A landscape with many valleys, sampled at points; each row gives a point and its height.
From any point a ball takes the steepest step (drop divided by distance) to one of its 2 nearest points. It stops when none of these is lower. Distance is the straight distance between rows; heights are no part of it.
(18) height 6.66: [108 130 163  90 168 102 110 113 120 162 175 120  79 124 177 113 147 117
 122  92 132 143 127 122 121 139]
(1120) height 5.74: [152 142 122 187 158 139 133 163 170  98 132 160 158 141 142 172 140 113
 137 136 103 152 131 132 111 134]
(1799) height 6.22: [ 92 115  65 102 120 112 181 203  83 133  87 136 173 168 118 107 130 122
 139 149 141  74 105 155 136 136]
(1980) height 6.41: [ 93 125 107  92  75 123 122  76 151 141 110 146 147  74 125 110  81 154
 128 118 126  68 134 149  69  86]
(912) height 6.36: [100 122 137  68 140 122 111 128 150 111 137 134 133  66 103 127 125 157
 143 109  98 136 119 184  91 155]
(1182) height 3.01: [146 138 116 162 119  79 115  93 124 161 133 146 109 147 127 110 126 135
 186 144 164 159 131 146 138 173]
(2269) height 3.28: [103 134  77 176 118  86 121 149 124 192 118 169 139 140 154 102 152 134
 141  90 158 157 101 143 135 156]
(367) height 4.48: [104 156 118  83 116 101 156 122 116 147 156 117 104 136 138  66 154 172
  99 142 112  76 103 142 127 116]
(1527) height 2.71: [139 149  85 177 104 128 149 125 160 158 106 160 129 144 106 141 155 149
 149 125 176 141  85 132 139 118]
(1840) height 3.55: [136  98 145 147 126 155  85 164 108 121 115 125 146 131 199 110 186  70
 113 115  90 166 143 103 135 126]
(2275) height 7.20: [131 118  65  65 139  80 114 124 135 166 117 142 139 109  82 114  85 155
 174 105 139 108 109 165 109 115]
(1168) height 4.62: [152 127 106  48 138  90 122 169  94 155 123 126 130  90  84 141  98  74
 149  82 122 104 118 142 118 102]
(1735) height 5.86: [157 122 116 180 168 142 159 130 158 100 111 166 153 137 168 145 167 132
 153 130 149 146 147 100 144 128]
(1109) height 5.09: [124 150 123  97 149 113 143 140 133 140 111 117 116 130  71 126 121 145
 160 114 132 126 110 154 145 143]
(731) height 4.16: [126 123 133  96 151 101 144 153  74 127 107 114 112 141 185 109 162  81
 159  94 166 141 139 117 157 122]
(1450) height 2.99: [130  99 112 143 119 163 149 156 140 199 110 159 109 133 172 116 170 140
 117  87  95 132 118 149 119 133]
(201) height 2.32: [136 112  73 192  67 134 137  76 173 183 133 153 128 118 110 149 135 174
 138 114 181 175 106 138 121 104]
(197) height 5.99: [141 150 111 128 158 121 113 195  90  95 144 107 130 121 107 159  93 103
 115 147  65 166  96 141 126 160]
(2144) height 4.83: [ 80 150 190 153 136 112 105  93 187 126 163 105 157 123  65 127  92 156
 163 140  83 151 126 132 124 146]
(1885) height 5.80: [127 129  78 152 127 111 132 170 127 119 125 141 102 156 141 130 157 111
  56 154 139  82 109 116 143 184]
(1572) height 4.50: [124 154 134  43 123  99 131 146 148 190 145 165 102  84  78 135 136 144
 164 105 152  85  91 159 107 131]
(2304) height 2.87: [117 126 141  77 120 108 125 117 135 102 111  97 145 105  92 116  96  92
 104 120 121 105 141  96 108 150]
(1009) height 4.54: [154 144 111  49 148 126 173 152 126 162 104 143 122 105 159 119 143 141
 159 103 110 103 123 132 116  66]
(1678) height 1.86: [114 136 166 207 119 182 118  87 151 125 161 149 140 104 173 162  68 160
 152 148 125 116 162 154 155 118]
(2162) height 8.14: [125 132 118  79 159 135 141 165 120 144 152 118 136 126   4 130  87 129
 114 151  78 114  99 120 113 143]
(1661) height 3.41: [124 104  90 124 116  90 149 103 149 117 105 154 153 105 124 139 114 138
 193 122 159 157 156 122  93 172]
(113) height 6.59: [119 123 101 111 115 146 159 141 146 113 121 122 170 118  61 114  81 152
 118 128  75  99 133 136 100 154]
(461) height 5.03: [145 100 105 178 117 151 111  89 100 171 121 144 140 122 183 111 137 160
 147 110 141 153 144 146 127 106]
(1123) height 5.26: [124 122 128  94 113 125  87  83 141 143 141 128 137  67  69 115  46 150
 155 134 147 112 146 172 111 106]
(804) height 5.73: [140  96 109 131 155 140 157 196  30 117 138 115 129 195 170 104 181 103
  87 158 102 111 118 108 160 118]
(298) height 4.34: [152 126 126  89 150 115 160 134 117 142  87 127 145 138 178 100 145 118
 141  95 136 132 137 126 134  90]
(1153) height 7.12: [125 119 138 127 189  86 141 133  97  66 146  90 114 179 181 132 158 115
 131 102 145 126 119 105 174 156]
(1315) height 5.82: [172  84 121 117 169 120  99 167  47 141 129 111 121 168 197 113 185 101
 110 145 124 110 124 116 168 117]
(874) height 2.85: [117 104 152 111 105 128 115 103 187 128 117 116 124 107  55 141  57 129
 134 139 102 105 168 129 101 148]
(1292) height 4.92: [105 136 107 138 147 120 138 122 140  86 148 114 115 104 141 136 137 166
 114 133 136 126 116 169 130 142]
(1895) height 3.98: [135 113 136 151 104 120 100 175 106  93 111 127 107 141 160 133 180  51
 113 108 187 176 123  94 152 163]
(42) height 6.86: [111 141 137 168 188 126 135 116 135 145 159 125 111 161 156 124 184 158
 107 126 147 140 113  97 168 116]
(170) height 6.52: [139 119 175 103 147 125  97  92 131 176 141 152  83 107 198 141 156 131
 143 117  99 135 148 114 119 112]
(1107) height 3.95: [100  81 139  72 151 153  94 123 131  88 154 146 124  31  75 173  66 124
 150 102 117 127 161 137  90  90]
(2210) height 7.69: [108  96  75  75 174  94 147 166 158 172 103 172 111 116  76 179  92 158
 172 114 105 117 118 133 118 119]
(685) height 0.47: [ 95 123 127 161 119 129 127  87 187 156 133 148 173  82  97 131 100 114
 139  94 163 188 155  99 106 130]
(289) height 5.14: [118 136 166 120 101 144 100  96 104 105 130 121  99  64 179 117 141 125
 129 161 143 151 152 161 112 135]
(2038) height 6.95: [142 143 160 150 196 121 155 116 116 120 150  92 111 199 131 134 174 187
 129 131 105 109 118  89 177 119]
(1380) height 3.64: [147  97 142 152 126 140 119 127 101 103 169 123  99 119 184 150 137  67
 122 118 150 228 161 100 118 153]
(1250) height 3.72: [128 113 117 168 117  81 109  77 177 128 120 140 147 159 103 136  50 183
 162 151  93 135 151 149 122 107]
(1699) height 4.15: [112 120 129 127 105 153 118 124 107 155 135 113 131 132 160  78 154  98
  84  84 143 113 134 120 150 129]
(1627) height 5.69: [137 164 105  75 159 102 171 189 103 120  91 134 104 151 155 142 150 146
 142 166 110  96 104 128 143 123]
(2169) height 3.20: [132 150 129 143 125 101 108  62 150 126 129 110 134 162 139 130  48 166
 139 176 108 106 170 122 137  91]
(1826) height 5.81: [108 153 132  70 156  94 157 226  93 122 109 114  99 127 143 155 142  97
 125 138 125  97  95 130 140 140]
(301) height 3.70: [166 105 123 193 116 196 147 116 119 121 160 134 174 164 139  99 224 140
 108 116 152  99 138 139 146 137]
(1170) height 4.17: [ 90 147  86  82 122  83 158 132 108 150 118 149 124 151 158  92 137 190
 145 117 138  78  87 177 122 113]
(1326) height 6.65: [ 97 102 105 119  52 153 120  81 165 171  95 152 153 103  86 122  68 159
 135 105 142 101 114 150 107  89]
(1691) height 6.84: [156 143  78 145 141  79 137 123 131  97 123 115 144 187  78 101  93 169
 129 163 109 120 118 162 146 144]
(1547) height 4.51: [ 95 162 179 119 125 155 100  59 120 146 134 115 124  82 167 115  94 125
 155 116 130 146 143 124 118  75]
(232) height 6.93: [122 112  85  61 114  70  90 113 132 160 100 153 133  90  98 104  91 117
 157 119 175 119 147 135  91 139]
(485) height 3.42: [210 111 127 172 115 136 131 144 125  92 154 146 115 135 153 157 175  59
 143 155 176 189 160  96 146 166]
(955) height 5.30: [121 124 145 141  81 163 103 118 143 125  94 146 119  62 161 127 140  94
 142 152 131 173 148 160  76 149]
(353) height 4.55: [166 107 114 146  94 122 124  58 138 165  99 156 141 162 134 145  94 175
 188 107 141 132 125 139 115  89]
(1262) height 2.37: [154 116 130 214 102 139 146  58 136 135 183 162 119 121 145 130  84 134
 159 149 173 168 179 119 136 123]
(470) height 5.31: [112 122  97 105  90 134 129 116 122 138 142 121 156 102  58 108  86 184
 134 101 107 117 104 206  90 126]
(1059) height 6.69: [ 67  99 114  94 140 135 112 119 145  95 145 151 145  70  75 142 125 145
 172  96 146 163 129 171  79 163]
(569) height 2.74: [112 102 108 168 105 122 165  97 181 139 120 185 147 130 145 157 138 164
 188 120 168 171 165  97  97 144]
(2005) height 6.70: [135 151  60 110 146  96 175 160  87 131 138 117 126 178 113 118  91 165
 123 165 115 114  94 150 151 125]
(1521) height 5.38: [132 150 127 116 159 124 143 153 153  95 119 117  79 127  87 176 128 147
 146 168 134 137 105 141 157 132]
(965) height 4.18: [135 113 119 139  93  94 119  35 154 161 139 146 150 153 108 136  43 174
 184 144 141 153 149 142 118 103]
(347) height 3.94: [128 118 140 130 142 132 121 123 133 119 134  99 110 123 154 110 132  94
  67  92 152 141 155  78 154  95]
(1343) height 4.82: [140 123 116  42 101 110 144 149 144 143  88 161 131  90 156 121 138 161
 163 137 120 118 134 169  93  70]
(489) height 6.35: [130  97 119 145 136 146 133 176 110 130 112 137 129 155 161 130 229  97
 111 115 150 100 131 117 167 160]
(1062) height 3.59: [123  98 154  80 135 149 114 131 120  77 161 103 122  60 117 169  28 116
 149  99 104 127 146 142 120  91]
(429) height 2.67: [142 167 120 163 151 150 122 132 168  65 138 108 189 127  97 147 103 113
 109 136 140 153 135 126 142  94]
(732) height 2.21: [ 76 173 118 139 167 131 139 138 164  95 137 128 184 127  73 134 128 131
 137 145 133 134 111 112 129 117]
(1296) height 3.43: [164 118  86 157  89 175 146 144 131 137  93 156 134 132 149 106 176 159
 106 145 129 115 119 151 149 108]
(758) height 2.22: [ 74 138 158 196 115 155 111  80 142 116 183 161 179  94 141 170  45 151
 175 133 131 156 141 184 127 106]
(2152) height 4.23: [146 125 150  32 117  99 112 197 103 135  99 118  85 105 149 138 156  57
 132 106 150 170 114  92 132 119]
(1994) height 2.43: [121 120  90 105 116 129 147 187 116 216  83 160 140 154 166  95 141 127
 131 103  99 119 100 140 130 141]
(1301) height 5.29: [170  99 167 156 126 153  81  87  83  71 147  77 122 179 138 109 139  97
  78 132 149 125 133  97 150 126]
(693) height 3.46: [142 109 143 153 154 175 177 130 119 129 156 111 168 165 139 107 225 158
 109 103 127 101 128 124 165 107]
(687) height 4.37: [127 106 128  87 143 103 143 153 136  74  96 122 149 105 153 125 136 143
 172 100 124 135 148 151  99 150]
(643) height 4.52: [133 144 184 113 114 121 113  81 131 109 153  92  88 139 113 115  63 139
  56 160  87  75 150  95 114  98]
(1670) height 1.51: [107 112 157 153 105 137 113  83 178 162 129 118 128 108  94 130  71 115
 163 121 134 155 167 100 121 148]
(1706) height 2.84: [131 152 160 119 154 166 191 149  91 114 183  84 120 160 117 115 132 146
  96 110  74 128 130 105 129 134]
(1376) height 3.99: [ 89  91 126 112 149  98  92 122 148  52 130  89 160 117  69 155  88 107
 121 130 112 126 129 120  87 187]
(1372) height 3.74: [156 146 110 123 131 136 124 138 116 112 112 119  99  98 136 149 135  91
 136 156 171 174 141 118 128 123]
(1260) height 4.98: [138 116 154 146 102 168 117 108 139 129 136 135  95  85 198 121 165 147
 118 143 112 115 135 163 119 130]
(1411) height 3.21: [144 154 154 179 110 144  96 118 110  86 121 102 147 125 128 142 114  44
  98 121 140 160 136  90 123 137]
(1392) height 5.41: [165 102 104 173 156 156 143 142 104 169 122 140 121 195 122 116 144 135
  94 144 113 106 123 105 176 137]
(75) height 2.31: [ 95 110 111 138 101 127 173  87 162 160 134 167 107  90 154 146 110 164
 167 108 193 172 158  97 120 115]
(1435) height 3.58: [119 128 141  84 137 150 175 173 106 134 159 119  92 106 162 114 138 151
  74 114  81 102 116 139 112  97]
(1797) height 1.20: [ 96 146 114 115 107 102 138  95 160 194 130 159  94 107  90 128 140 159
 183 116 200 168 104 125 129 140]
(1111) height 5.16: [158 129 186 179 120 138  83 114 124  50 156 101  96 144 156 167 146 111
  86 137 115 136 117 110 122 154]
(1687) height 2.13: [143 100 174 215  97 170 110  78 136 137 157 156 132 118 160 153  87 110
 133 161 136 151 175 130 159 124]
(2194) height 4.27: [117 138 141 124 147 120 141 127 141 174 124 143  88 172 153 113 151 155
 133 112  92  98 104 135 130 173]
(1000) height 5.89: [ 90 124  98  70 119 148 107 125 148 135 133 147 149  72  58 131 133 178
 161 123 112  98 100 176  89 130]
(1030) height 5.05: [117 132 138  49 133 114 136 154 152 176 113 168 110  64  93 151 136 151
 204 111 148 148 114 148 106 118]
(1407) height 4.81: [116 136 112 121 133 108 173 120 135 125  85 103 155 159 108 113 155 115
 156 104 191 116 140 108 159 140]
(115) height 5.43: [181  87 171 101 108 161  65 169  51 100 128  92  70 185 159 137 174 106
  58 106 127 150  81  84 122 113]
(1227) height 3.25: [137 150 122  74 151 153 222 161 110 132 155 105 113 128  96 112 116 152
  94 104  77 103 112 131 122 115]
(1346) height 3.26: [199 128 143 186 126 139 114 109 132  83 141 164 156 148 135 163 165  63
 115 167 175 147 162  91 129 135]
(2069) height 7.04: [172 119 160 135 175 138 131 144  87 121 150  98  98 174 146 152 186 151
 124 132 123 117 114 125 165 151]
(505) height 4.68: [111 164 154 103 108 162 119 104 113 135 117 128 131  73 188  94 141 143
 133 128 123 124 141 143 129  56]
(1870) height 2.93: [109 117  85 156 123 119 129 181 110 209  79 179 146 170 163 113 147 123
 158  94 140 142  89 166 164 131]
(847) height 3.78: [134 151 170 142 110 153 143  94 195 107 141  89 118 139  56 137  73 137
 120 163  97 105 147 113 140 142]
(1070) height 3.37: [133 131 163 147 134 150  79 131 113 118 104 107 118 117 179 132 117  61
 103 118  96 166 139 101 115 140]
(1118) height 4.70: [ 86  97 130 107 145 124  93 122 178  72 122 138 145  92  48 167 119 136
 149 153 111 132 145 116  99 179]
(1020) height 3.73: [140  99 155 155 145 117  97 141  58 105 182 115 105 106 191 164 136  79
 121 123 165 218 135  79 117  97]
(909) height 4.10: [130 111 153 228 103 151 129  60 171 120 155 163 184 166 156 143 141 153
 132 116 146  93 160 113 132 109]
(492) height 2.28: [143 132 170  93 125 108 101 138 116  81 130  55 118 143 101 120  83  83
 113  79 127 131 114  99 101 160]
(2305) height 4.11: [135 107 177  82 111 116 109 175 106 126  93 119  80 129 158 132 193  63
 114  89 176 167 105  70 139 138]
(1651) height 3.97: [ 97 162 143  78 133 110 132 153 150 195 129 153  87  78 106 117 160 112
 139 105 144 120  94 162 132 153]
(1938) height 2.56: [140 145 112 187 155  87 121  97 174 129 138 146 129 187 120 151 130 167
 126 165 131 127 122 104 161 120]
(1130) height 3.45: [123 150 120 174 128 103 104  90 149 156 126 134 157 136 137 103 122 140
 149 148 129 162 122 139 126 140]
(1717) height 5.17: [127 149 169  98 118 156 131 135 141 125  97 136 125  92 157 131 104 133
 139 147  76  96 141 143  85 115]
(942) height 4.26: [109 158 159  99 108 117 114  68 145 177 146 139 126 103 128 107 107 142
 139 107 136 123 146 120 124  93]
(1318) height 3.36: [158 149 185 146 115 148 100 139 130  46 120  88 121 136 104 174 114  78
  97 105 154 178  92  85 129 143]
(1785) height 3.83: [152 122 120 123  83 174 143 123 142 126  91 147 150  93 130  95 136 144
 131 118 124 127 137 167 114 114]
(534) height 4.74: [137 137 111 132 141 119 133 107 102 115 153 108 102 137 129  98 135 168
  74 147 136  94 121 168 145 118]
(1758) height 5.68: [140 115 142  99 111 147 104 164 140  93  99 114 112  88 134 148  90  65
 105 112  68 130 131 116  60 162]
(248) height 5.37: [166 124 153 131 116 161  95 132  82  60 136  89 109 174 145 139 186  90
  67  96 146 132  91  79 125 128]
(2098) height 4.80: [145 139 118 106  90 150 120  91 124 143 120 122 148 101 104  96  56 153
 138 129  88 104 133 193 110 100]
(1688) height 3.08: [143 157  95 155 119 151 152 136 129 128  98 129 144 149 100 117 145 157
 124 154 141 117 105 125 140 114]
(44) height 6.06: [110 140  82  99 109  94 152 157  89 138  88 134 132 157 110  92 136 115
  97 162 136  74 100 123 126 141]
(472) height 3.56: [179 137 111 149 127  94 114 145 108  90 125 120 106 139 121 174 138  75
 131 165 192 186 146 103 149 158]
(1513) height 5.67: [118  95  81  79  96 142  92  89 119 118 109 155 167  64  49 115  78 161
 124 135 134  98 136 166  98  86]
(1859) height 5.90: [ 72 158 152  92 137 123 174 228  83 127 124 114  64 163 143 144 171 102
 104 151 119  60  91 120 152 156]
(629) height 4.40: [130 149 134 101 129 128 165 165  90 133 143  87 110 146 130  98 169 103
  71  89 133  91 114 121 150 131]
(370) height 6.42: [ 85 131  45 127 124  98 173 174 117 117  92 159 189 171 103 134 133 172
 143 134 129 107  71 162 133 113]
(911) height 2.92: [108 142 140 118 121 165 164 113 148 143 133  97 124 122 131  92  89 138
  83 114  74  94 138 124 108 114]
(1408) height 4.56: [104 145 147 194  78 188 133  82 154 109 153 153 155 144 148 119 150 201
 105 162 106  81 101 157 128 111]
(698) height 3.71: [156  77 144  90 113 145  79 180  89 131 101 149 114 124 205 110 196  88
 120 135 128 175 161 122 151 119]
(953) height 6.77: [109 111 151 152 178 125  85  97 112 138 160 119 101 135 185 111 190 135
 122 127 148 138 141 112 141 141]
(1900) height 6.25: [159 119 125  87 121 106 111 143 138 168 107 169  70  84 145 145 113  91
 137 150 113 147 159 129 108 131]
(1272) height 5.06: [117 145  96 109 116  99 161  93 124 154  94 132 147 153 100 106 126 163
 186  96 188 119 124 133 150 113]
(1034) height 5.50: [168 128 155 127 142 138  63 179  66 117 138 105  74 180 142 138 167  93
  61 140 123 132  67  96 156 165]
(807) height 7.93: [125 116  93  76 173 124 138 161 146 162 129 135 146 120  49 150  93 146
 146 113  66  94 102 126 102 116]
(1076) height 5.45: [ 84 130 150  85 153 111  89 143 160  81 148 109 125 110  34 155 118 131
 129 167  66 119  90 116  94 171]
(1710) height 6.10: [120 139 110 100 149 112 162 203  84 106 138 107 121 149  84 170  78 108
 100 159  66 117  96 137 108 164]
(1415) height 3.44: [152 147 113 129 140 111 131 107  95 148 109 134 135 147 160 104 166 137
 187 126 164 145 117 159 158 142]
(581) height 7.22: [167 137 158 152 148 161 136 116 104  88 138  87 118 122 151 117 192 135
 135 118 153 149 156 151 173 124]
(2165) height 3.81: [121 135 142 157 138 110 106 179 104 162 112 147 106 151 152 131 174  51
 144 144 175 164 109  97 168 176]
(728) height 6.27: [138 139 113 112 126 144 161 191 127 121 109 108 129 132  79 115  93 113
  89 122  51 117 106 146 108 160]
(775) height 5.07: [134 133 134 155 134 134 125 141 132  72 158 116 100 129 151 147 153 135
  80 134 121 117 116 135 112 170]
(383) height 5.63: [ 94 134 103 131 163 107 167 172  24 128 148 111 119 173 134  90 157 111
  74 144 115  84 102  97 151 150]
(2202) height 5.70: [153 123  93 181 143 114 155 181 103 114 145 144 122 199 123 156 156  71
  65 136 151  81 101 111 178 161]
(1417) height 5.87: [150 150 105 159 149 103 112 179 133  64 121 127 166 135 104 162 113  76
 121 143 118 159  99 153 106 174]
(2106) height 4.32: [104 135 215 134 101 123 108  78 152 106 162  97  93 139 119 143  72 116
  77 128 120  94 166  90 159 103]
(1492) height 6.97: [ 90 112  88 127 147 126 134 151 146  99 113 150 166 103  95 137 119 171
 176 108 140 134 104 184 102 182]
(32) height 5.22: [174 117 178 200 105 137  96  79 108  46 170  93 122 164 147 163 129  91
  99 138 175 141 149 108 135 131]
(1825) height 2.88: [146 142 152 169 143 127 113  83 143 105 133 109 131 157 112 153 100 141
 110 171 123 128 151  99 155  95]
(279) height 6.12: [121 147  64 171 120 122 164 195 130 113 129 144 174 168 102 134 170 125
 107 148 161  95 104 155 151 160]
(1248) height 1.48: [ 65 141 110 146 122 142 120 107 179 121 123 129 185 111  53 122 113 117
 127 122 161 145 136 119 125 127]
(1805) height 5.98: [133 150  96 159 153  85 131 181 128 106 138 144 136 158  96 161 138  94
 131 152 152 128  98 153 146 174]
(157) height 5.58: [152 135 105 149 141 131 138 200  93 158 111 126  87 184 106 139 138  96
  99 142 136 101 108 116 193 140]
(1316) height 4.76: [139 152 160 107 127 113 154  95 151 131 149  82 110 173  99 110 103 159
  64 145 102  83 161  89 151 126]
(579) height 5.83: [134 113 123  86 109 113  86 190 136 101  82 130 123  90 142 131 141  63
 118 147 107 148 134 131  94 164]
(105) height 5.88: [148  84 118 146 154 103 108 139  68 132 131 138 102 159 189 131 196  84
 128 154 179 144 131 121 169 145]
(968) height 3.50: [165 144 152 107 130 121 107 178 120  63  84 108 136 127 125 175 134  91
 111 130 138 177  95  83 117 114]
(1484) height 4.87: [104 164 157 119  93 192 153 111 116 122 103 132 135  90 164 125 143 167
 140 141  83  90 135 153 121  80]
(442) height 4.39: [142 159 131  45 130 103 127 175 115 122 127 105 106  91 123 142 126  78
 112  97 119 135 108 123 133  93]
(366) height 5.36: [ 75 163 201 164  95 149  90  80 186 135 155 115 147 119  98 147  54 135
 156 174  91 117 145 141 131 129]
(1305) height 7.14: [168 123 139 104 150 133 138 130  74 120 156  89  90 123 165 108 179 148
 114  95 126 132 140 159 158 134]
(359) height 3.86: [ 97 164 138 127 139  98 111 104 136 161 104 130 136 122 159  82 128 123
 128 118 114 123 126 131 110 126]
(1910) height 2.86: [123 146 156 146 137 179 120 132 105 136 124 125 145 137 173  98 149 116
  80 144  79 120 131 106 119  80]
(930) height 4.31: [121 138 127 145  84 191 132 108 140 122 124 122 194  90 108 114  89 158
 164 118 115 123 138 201 106 121]
(2147) height 7.44: [138 112  90  59 164  55 127 171 135 194 102 159 111 132  87 127  88 131
 179 105 130  92 120 144 137 124]
(2044) height 5.46: [137 133 137 180  79 174 122 146 148 120 130 183 160  66 153 155 134  77
 152 174 140 172 163 148  94 149]
(747) height 6.58: [113 134  57 142 146  98 144 153 112 146 114 141 151 154 125 131 102 200
 147 166 118 124  82 138 135  90]
(1970) height 7.65: [ 95 110 129 117 156  56  81 101 161 137 145  94 143 144  50 110  49 142
 121 140 129 147 155 106 140 118]
(1091) height 5.54: [132 144 116  66 131 137 150 162 138 111  99 140  88 100 133 163 162 147
 138 151 139 112 117 134 143 108]
(1064) height 6.88: [ 89 104 106 116  93 104 111  68 176 152 132 141 155 115  51 145  74 185
 144 112 153 112 123 147 113  75]
(1457) height 7.43: [ 98 107 109 118 129  72 100 101 170 164 143 122 175 165  11 109  67 176
 128 142 128 126 140 121 133 106]
(1055) height 3.82: [152  94 146 106 131 161 162 140  81 123 153 125  81 135 160 109 164 145
  62 127  84  86 141 110 130 124]
(311) height 3.27: [ 87 125 154 126 136 152 110 114 141 113 134 102 149  78 111 156  37 111
 136 135 115 145 150 122 124  92]
(745) height 3.57: [115 124  77 155 129  87 138 152  91 177 130 146 109 129 154 118 162  83
 161 128 188 168 119 129 154 169]
(422) height 4.14: [118 140 203 170 113 158 126  96 169  98 161  72 111 146  91 151  61 118
  75 170  81 120 137  95 154 102]
(1499) height 3.09: [188 118 140 203 143 146 117  70 142 103 139 133 123 146 135 148 149 117
 114 185 160 136 155 101 156 118]
(2112) height 3.47: [140 132 128 100 123 138 145 158 126 188 128 129  88 107 126 105 162 127
 125  88 114 110 121 162 135 121]
(203) height 6.01: [131 121  97  92 133 106 106 160 128 145  87 147  97 105 126 142 116  90
 122 144  88 119 104 127  98 174]
(537) height 2.79: [117 152 151 168 145 141 115  99 123  86 173 118 160  93 156 134 110  96
 173 125 153 215 156 135 118 112]
(1193) height 6.40: [194  94 149 109 147 117 115 134 119 169 127 146  71 108 182 126 129 112
 138 126  96 160 149 114 121 105]
(2096) height 3.93: [136 101 118 122 108 114 154 140 152  99  94 138 147  89 170 140 113 100
 184 125 138 170 183 127 109 157]
(1491) height 6.89: [119 122  85 143 103 128 140 125 180 103 113 141 182 122  88 124 107 147
 141 127 115 106 117 166 106 154]
(502) height 3.02: [102 151 164 185 134 143  91  88 137 123 149 100 140 103 134 123  90  69
 127 128 151 177 154 106 133 119]
(957) height 5.39: [169 120 142 162 133 160 124 122  78  85 156 102 160 183 136  96 156 115
  60 147 104 113 124  61 139 123]
(2061) height 7.05: [113 165 149 128 189  78 139 152 117 115 137  91 123 177 130 133 142 141
 143 124 137 108 123 109 172 123]
(1888) height 2.61: [150 126 122 177 106 130 126  66 124 154 155 139 112 137 130 120 131 128
 157 144 196 170 162 115 119 154]
(857) height 5.61: [136 149 127 203 118 176 118 133 171 107 135 166 164  97 149 151 122 117
 154 128 113 144 133 155 101 126]
(81) height 4.33: [106 131 150 209 113 155 126  74 159 140 139 151 148 173 163 123 157 203
 149 133 126 100 123 133 105 106]
(987) height 3.84: [126 148 106 100 129  95 148 147  85 148 108 127 142 172 152  79 169 153
 163 103 147  85 105 171 145 148]
(1196) height 2.95: [100 142 125 169 146 162 149 126 145  76 154 113 189  98 128 148  69 117
 114 135  99 130 151 137 128  79]
(967) height 4.78: [135 141 136 190  88 199 122 109 129 125 146 134 123 110 163  99 154 176
 111 153  91 109 111 176 105 142]
(1779) height 5.59: [164 137 123 149 148 128 102 173  91 137  98 111  81 163 138 136 154  78
  90 143 112 140  94  78 160 144]
(1103) height 3.62: [138 105 126 140 112 138 135 127 167 163 112 136 112 122 159 108 133 151
 126  93  79 108 138 119 103 161]
(1043) height 3.96: [130 125 134  90 130 125 119 127 113 144 119 132 119 107 165 110 174  92
 144 132 157 176 165  86 138 137]
(293) height 6.67: [104 113 100  71 106  74 103  86 139 144  93 173 150  71 137 122  86 125
 157 123 172  93 161 128  76  87]
(1467) height 7.13: [ 96 110 116  82 136  75 127  90 183 164 120 144 158 146  43 126 100 170
 162  95 149 131 118 113 125 107]
(606) height 6.26: [131 120  90 157 121 156 172 184 126 125 121 161 146 189 156 139 218 135
 108 127 165  80 123 134 147 155]
(1466) height 5.51: [129 141 115 120 129 126 152 137  75 118 138 101 132 185 131  88 151 118
  55 158  95  96 113  59 128 145]
(2025) height 4.93: [169 125 118  66 164  62 123 153  95 129 133 107 117 126  76 135  74  98
 130 111 118 110 120 130 158 137]
(453) height 2.91: [ 83 144 155 104 139  81  99  93 170 157 149 116 101  82  85 113 113 146
 150 128 135 152 121 139 100 157]
(690) height 5.04: [162 135 140 138 150 138 173  92 131 177 161 103 110 178 109 108 148 187
  86 143  97  83 142  85 151  94]
(2295) height 2.03: [ 77 133 108 138 138  89 106  97 184 162 126 148  95  90 118 133 138 157
 143 147 166 151 113 130 112 163]
(420) height 3.67: [157  84 157 155 136 163 111 108 118 104 136 123 111 114 187 151 152 122
 120 124 133 139 182 101 135 114]
(1236) height 2.38: [121 158 173 152 142 164 149 120 137 110 167  74 153 143 137 108 119 133
 102 122  84 109 125 117 127 130]
(2068) height 4.71: [148 160 148 119 155 117 134 132 129 140 113 110 115 169 111 115 138 112
 130 141 102 130  99 138 155 180]
(1811) height 1.83: [124 147 182 126 143 142 132 125 126  66 139  70 151 130 132 118 109  93
 128  82 105 152 129 111 113 141]
(190) height 5.92: [ 97 141  67 114 128  94 134 200  95 146  84 139 110 151 161 128 162 114
  80 162 140  84 109 134 149 142]
(1352) height 5.24: [160 127 110 152 146 156 122 115 118 186 131 113 114 158 127 111 149 142
  63 142 103 111 129 108 161  84]
(905) height 3.54: [178  77 149 154 119 151 125 110  82 106 135 127 113 132 180 138 169  84
 130 144 171 179 181  98 142 136]
(1829) height 4.59: [132 121 111  88 123 111 184 137 100 119 105  91 126 166 123 104 148 128
 102  92 165  84 131 114 158 141]
(1458) height 6.07: [137 126  94  46  86 130 113  97 122 153  96 153 151  81  78 104 101 157
 146 137 122  60 103 156  84  75]
(1139) height 2.52: [123 126 150 175 113 149 118  91 124 114 161 125 159  84 146 134  63 125
 188 123 136 176 151 181 123 117]
(873) height 3.14: [120 148 136 130 141 193 162 148 115 118 121 110 157 148 154  96 203 136
 121 126 101 122 135 105 133  88]
(78) height 3.90: [ 70 120 150 122 151  91 104 101 159 166 158 136 154 119  56 116 105 159
 165 104 115 151 120 152 114 166]
(2174) height 3.53: [ 89 119 145 150 105 151 144  99 163 159 142 146 141 127 175 117  96 158
 121 126  60  99 131 126  92 123]
(1969) height 3.39: [100 125 112 140 140  90 128 133 165  88 116 117 145 126 100 127  98 112
 107 119 129 126 142  95 107 167]
(1172) height 5.47: [109 148 151 103 126 156 131 160 169 133  87 141 105  97 147 143 117  90
 130  93  54 132 137 110  93 142]
(1793) height 3.91: [148 126 136 202 127 165 165 100 153  85 160 142 183 171 141 115 169 133
  96 115 135  94 153 143 133 121]
(483) height 4.84: [165  90 122 139  91 156 129  65 120 197  99 166 120 133 183 121 121 166
 162  92 128 141 157 149 126  62]
(800) height 3.80: [157 109 162 121 114 163 105 110  94  95 116 112  92 107 164 151 144 110
  97 115 147 130 134  91 135  82]
(270) height 1.88: [102 121 105 135  83 124 143  68 171 175 129 157 110 102 112 152 126 185
 164 104 163 147 119 136 112 110]
(704) height 4.86: [120 139 121  79  99 128 114 127 132 138 111 162 115  78 179 111 176 168
 153 136 150 152 138 160 109  76]

For each start below, name the point where the ball stops.
(2025) | (1994)
(1392) | (685)
(170) | (1678)
(1315) | (1678)
(115) | (1678)
(704) | (1678)
